Points on a hilly landscape, in no order, each with its height.
From any point a climber steps to the highest of the 2 points nearest to it. It stops when none of these is higher. Distance is the straight distance between rows; heights are no part of it.
zodu: [128 120 118 144 182  79 122 113 180  72 128 127 119 183 115 123  88 137
  89  95 157]  h=49.0
nar: [158 112  76 110 146 107 100 129 147 137  89 156 146 160 136 126 142  86
 110 110  94]  h=44.2
Milu: [129 159 135 110 129 156 163 128  82 135 128 144  99 103 149  85  78  98
 163 166 124]  h=40.6
lumim: [154 118 131 129 147 165 126  96 146 162  88 142 146 103 134  99 101 105
 142 159  97]  h=14.8
Mupiv: [ 88 177  96 111  93 142 158 110 100 118 195 108  72 139 173 121 122 117
 173 117 165]  h=44.0
duvi: [109 103 139 157 131  82 174 146 196 112 119 117 124 161 138 133 121 134
 127 100 169]  h=66.7
nido: [119 139 128 127 154 126 149 116 162 120 164 134 105 135 146  93  67 173
 139 126 161]  h=54.9
veg: [110 141 100  95 118 151 162 120 136 153 157 135  97 161 164  82 104 127
 121 117 116]  h=52.4
Fupo: [154  81 153 131 117 131 170 148 149 177  91 138 132 114 121  85 143  97
 122 132 106]  h=23.9
gimad: [118 168 166 150 164 117  68 128 147  94 177 140 106 133 144 144 172 170
 110 102 149]  h=58.4
Vid: [147 105 186 118 135 113  72 136 120 144 131 141 151 112  74 171 158 112
  77 130 149]  h=44.1
res: [103 151 135 159 161  88 130 167 130  66 138 131 110 120 142 169 146 135
 147 134 161]  h=58.7
kef: [ 97 125 175 147  73 156 116 128 127 146 116 109 123  91 110 172 129 137
 138 143 139]  h=44.3
Rula: [120 142  94  89 111 174 120 131  63 161 160 136 119 130 147 103 137 118
 145 125  83]  h=12.1
Bod: [162 103 147 106 125 114 126 127 165 125 132 153 107 151 102 125 133 150
  79 123 141]  h=53.8
vob: [163 106  79  72 142 130 132 145  95 162 150 130 114 148 115  63 155  90
 114  96 105]  h=17.6
zikif: [125  91 120 161 154  82 176 136 202 114  77 127 149 184 119 136  99 118
 125 127 151]  h=58.3
nila: [146  68 156 186  90 106 179 117 180 118  74 132 171 159 116 150 140 167
  79  97 140]  h=57.0
lokov: [ 77 187 117 145 158 103 182 103 101  89 210 124 123 147 187 100  83 185
 192 122 149]  h=44.4
Vebe: [141 158 104  87 145 134 115 120 133 113 184 133 107 169 138 121 134 160
  93 108 140]  h=70.5
Dulet: [119 171 148 121 140 147  85 117 115  91 203 147 114 150 141 167 166 151
 136 127 121]  h=54.7
bup: [122 156  98 117 143 166 132 129  77  82 170 126  82 146 130 157  90 141
 152 132 144]  h=43.9
teb: [ 93 180  97 105 108 153 114 129  71 102 200 110  88 145 156 161 167 124
 153 106 140]  h=48.4
deme: [123 158 124  96 106 171 125 114 130 137 194 126  93 146 156 119 123 160
 116 126 137]  h=61.2
nisel: [145  81 188 137  78 154 153 132 132 189 111 115 177  97  85 122 137 124
  94 150 128]  h=28.7
Fom: [145 136 120 101 106 120 128 155 120 149 118 139 119 104 119 149 138 146
 124 160 120]  h=23.4
solu: [145  88 134  86 128  92  72 144 114 169  78 127 147 130 110 109 191  76
  89  85  85]  h=25.3
Fotal: [155 100  69  94 181 108 138 125 118 120 107 129 132 164  93 103  91  92
 113 105 132]  h=6.7
lume: [150 103 171 127 111 141  89 130 162 140 125 129 141 140  87 158 151 141
  80 132 119]  h=48.0
dudos: [ 84 182 152 153  89 143 137  95  85  84 190 115  70 113 168 119 143 176
 200 135 142]  h=38.3
ruk: [137 124 134  93 145 126  83 128 115 109 174 140  95 176 119 141 157 123
  72  96 150]  h=62.4
kig: [ 78 149 115 124  98 119 153 121 174 126 142 101  67 144 161 120 104 144
 149 107 160]  h=71.2
Pezi: [ 88 118 157 134  90 137 164 104 183 112 124 106  67 138 140 100  98 157
 122 121 164]  h=61.1
koze: [125 120  97 120 101 124  96 146 155 136  95 134 114 161 130 168 149  96
 111 133  96]  h=46.9
Zoga: [ 71 188 135 153 165 115 147 104 153 106 179 116  94 127 196 119  93 180
 189 110 147]  h=47.3
Des: [ 88 171 133 138 163  90 136 142 153  93 202 114  87 109 149 100 172 180
 144  95 182]  h=34.7
siko: [113 151 121 140 178  84 160 160 147  91 132 137 119 152 139 149 100 129
 170 135 155]  h=53.7
Zepe: [118 147 142 152 111 107 179 140  95 103 134 133 121 120 149 151 118 153
 191 172 142]  h=50.3
domi: [140  80 165 166  97 111 105 151 109 170  91  99 206 119  89 183 152 124
  74 144 148]  h=37.1
siki: [152 102 111 100  88 116 102 155  94 148  79 126 139  84 104 139 126 112
 123 161  93]  h=26.9
Makil: [122 157  89 109 194  95 161 145 121 112 168 134 150 156 140 136  62 119
 174 135 147]  h=48.2
sinu: [171  54 151 155  75  97 175 109 134 119  80 126 193 146  75 146 163 137
  57  91 130]  h=47.9
peda: [137 128  58  95 160 108 143 123 125 139 118 146 143 151 125  89  62 117
 116 139 120]  h=7.9
Senep: [152 115 182 104 117 131  85 149 122 187 125 126 172  99 111 151 165 107
 119 161  82]  h=18.8
veko: [155 138  68  95 139 155  81 115  43 123 119 129 162  78 129 101 123 127
 170 155  81]  h=19.7
bared: [113 157 152 195 180  70 116 155 176  98 132 147 129 132 150 140 146 165
  95 100 171]  h=70.8
ril: [129 114 115 145 181 108 135 111 190 101 115 131 156 171 121 118  62 130
 132 131 148]  h=52.5
vegug: [135  79 174 146  72 160 171 134 121 194  71 110 148  90 114  85 137 103
 114 140 125]  h=26.3
pudu: [131  78 123 172 106 176 121 116 155 123  58 122 169 111  85 148 127  92
 131 146 132]  h=10.3
Durin: [122 109 124 107  98 147 161  89 177 142 132 135  79 159 146  95  97 134
 107 105 119]  h=52.7
simi: [ 98 166 111 147 137 144 117 114 107  82 207 114  96 154 158 148 155 156
 144 104 149]  h=51.6
Vosaz: [101 152 183 143  95 147 107 131 122 108 162 110 101 105 125 186 162 142
 172 149 148]  h=48.3
Dube: [138 126 146 197 121 127 164 150 159 139  99 134 161 101 118 144 128 135
 111 135 159]  h=57.4
belo: [163  76 105 125 162  82 127 105 130  94  87 148 113 183  88 128 120  98
  95  91 138]  h=5.8
Rar: [ 83 182 145 137 117 133 143 107 146  99 204  97  73  88 152 107 161 191
 171 117 172]  h=36.4
Bozi: [144 148  91 105 128 166 105  90  64 112 111 137 113  82 135 113  87 132
 157 160  98]  h=17.8
Senu: [115 139 127 192 124 124 140 146 160 116 107 126 148 109 165 161  86 163
 127 160 144]  h=48.9
sula: [150  74 131  99 125 107  97 151 128 179  57 118 178  96 101 101 202  76
 133 107  77]  h=28.6
lomek: [119 159 191 176 117 127 117 158 146 142 150 147 164  95 150 184 166 173
 127 152 123]  h=19.1
vepe: [156 144  93  96 160 120  86 135  97 121 117 156 141 144 130 153 152  89
  98 137 105]  h=50.8
dofif: [118 136 127  71 108 127  81 154  94 164 137 116 100 141 126 149 176  85
 115 126  86]  h=15.3
Kebo: [117 145 165 152 158  95  94 124 173 100 132 159 114 167 148 135 169 136
  71  89 148]  h=63.2
tugu: [159  94  61  88 168 116  94 108 132 140  68 150 167 121 130  72 151  93
 139 110  74]  h=37.6
kove: [119 160 162 146 112 134 193 142  95 138 135 150 108  80 163 110 103 113
 188 176 132]  h=44.6
gis: [149 159 181 126 124 130 126 154 118 163 146 147 150  95 121 151 142 147
 122 173 111]  h=20.9
lan: [112 102 178 141  68 135 107 154 112 157 123  69 153  85  87 186 116 144
 122 157 129]  h=40.1
Kek: [126 150 128  95  94 137 159 141  93 166  84 126  91  90 140  66  79  97
 145 168 119]  h=36.9
meko: [150 143  51  98 159 188 128 132  61 143 160 127 127 132 158  89 104 104
 122  96  85]  h=10.5
gipe: [115 159 127 132 145 151 157 101 129 107 121 136 117 132 170 117  36 149
 162 150 151]  h=49.8
ket: [171  72 120 114 107 130 103  92 139 127  67 132 155 118  86 132 129 112
 100 127  85]  h=36.6
Nuzef: [157  72 166 142 125 125  86 145 119 154  84 119 188 101  59 163 154  96
  85 130 143]  h=40.7
Tob: [141 129 134 123 140 127 145 130 174 121 177 144  93 158 124  95 109 163
  95 109 168]  h=60.7
dakim: [ 81 134 154 195 140 105 169 144 207 129 141 103 118 112 142 107 132 168
 139 108 163]  h=57.1
por: [141 139 116  86 154 100  88 145  81 131 142 166 125 163 127 136 166  84
  76  97 130]  h=56.2
Vitip: [164  69 110 125 146 108 104 115 145 134  48 128 189  98 112  89 185  86
 116 106  87]  h=32.4
Bopag: [138 144 112  67 115 168  78 129  54 162 169 110 127 132 126 149 158  98
 143 110  68]  h=13.7
fitom: [130  71 166 142  73 130 131 149 111 215  77  95 220 107  82 153 160 122
 103 142 104]  h=32.5
zav: [175  45 123 156 106 111 138  97 152  84  76 140 159 139  87 139 142 103
  76 106 119]  h=41.9
Satu: [150 133  72  88 127 128  58 141  80 150  91 123 143  95 115 125 144 124
 125 136  66]  h=22.8
Pata: [157 130 129  99 134 184  84 101 107 152 101 132 135  98 119  92 112 126
 136 159  89]  h=16.1
nomo: [ 99 155 131 137 168  83 119 144 164  79 184 121  87 140 115 123 140 142
 119  89 197]  h=33.3
Vol: [ 95 174 167 175 148 121 155 129 177 128 159 120 112  89 171 109 115 189
 159 109 152]  h=51.5
Pevat: [ 81 168 124 140  91 113 149 158 137 109 146 113  81 132 158 146 137 151
 170 145 151]  h=58.6
Tesak: [137  99 116  88 124 130 137 127 149 144 126 130 103 158  93  93 160  75
 116 113 116]  h=19.8
vamu: [130  86 126 176  81 178 142  97 129 160  39 108 186  80 108 132 118  89
 121 151 112]  h=11.6
vul: [131 159 156 132 129 162 107 127  94 100 167 142 118 129 135 180 143 144
 166 164 109]  h=51.4
dadop: [ 94 174 133 124 105 143 183 107  54 102 196 118  80 131 170 116 122 130
 188 141 125]  h=40.5
rik: [123 173  98 120 152 169 137  92  87 100 169 131 117 141 156 120  63 141
 162 137 135]  h=46.3
kaver: [115 111 117 134  97 123 152 138 170 120  93 119 119 145 135 149 135 113
 124 126 129]  h=55.0
Zivo: [158  77 117 102 135 122 159 115 157 153  87 150 125 137 107  73 164  83
 122  99  91]  h=21.6
Bugis: [ 89 179 102 117 193 104 181 127  80  99 201 121 141 156 155 127  71 149
 182 124 138]  h=44.7
bop: [114 129 163  91 109 116  82 143 112 183 145  98 149 129 117 152 176 125
 109 137  71]  h=17.0
Muvo: [127 137 104 112 134 151  99 124 120 105 144 115  93 154 110 153 128  98
 144 116 132]  h=40.8
Figal: [131 112 112 137 115 176 124 100 139 155  33 137 161  78 143 110 121  90
 156 159  98]  h=13.3
von: [155  91 145 209 108 127 188 142 153 132  86 120 179 142  96 134 126 144
  90 114 183]  h=67.7
rizam: [124 138 142 168 164  81 103 160 135  81 126 149 140 127 112 175 130 137
 107 127 178]  h=63.1
valim: [147  75 109 130  99 129  79 130 123 158  64  97 168  84  77 122 133 111
 116 157  92]  h=31.2
musal: [157 129  59  95 176 161 136 112  93 133 130 144 139 136 139  84  70 117
 148 143  96]  h=9.2
nav: [123 167 145 166 133 143 128 105 135  88 119 151 115  96 145 147  72 162
 154 165 138]  h=45.8

For each start below, name the point where the climber stops.
solu -> Vebe
Des -> Dulet
sula -> Vebe
musal -> von
vamu -> von
gis -> von
vob -> Tob
Bugis -> bared
Tesak -> Tob
domi -> Tob
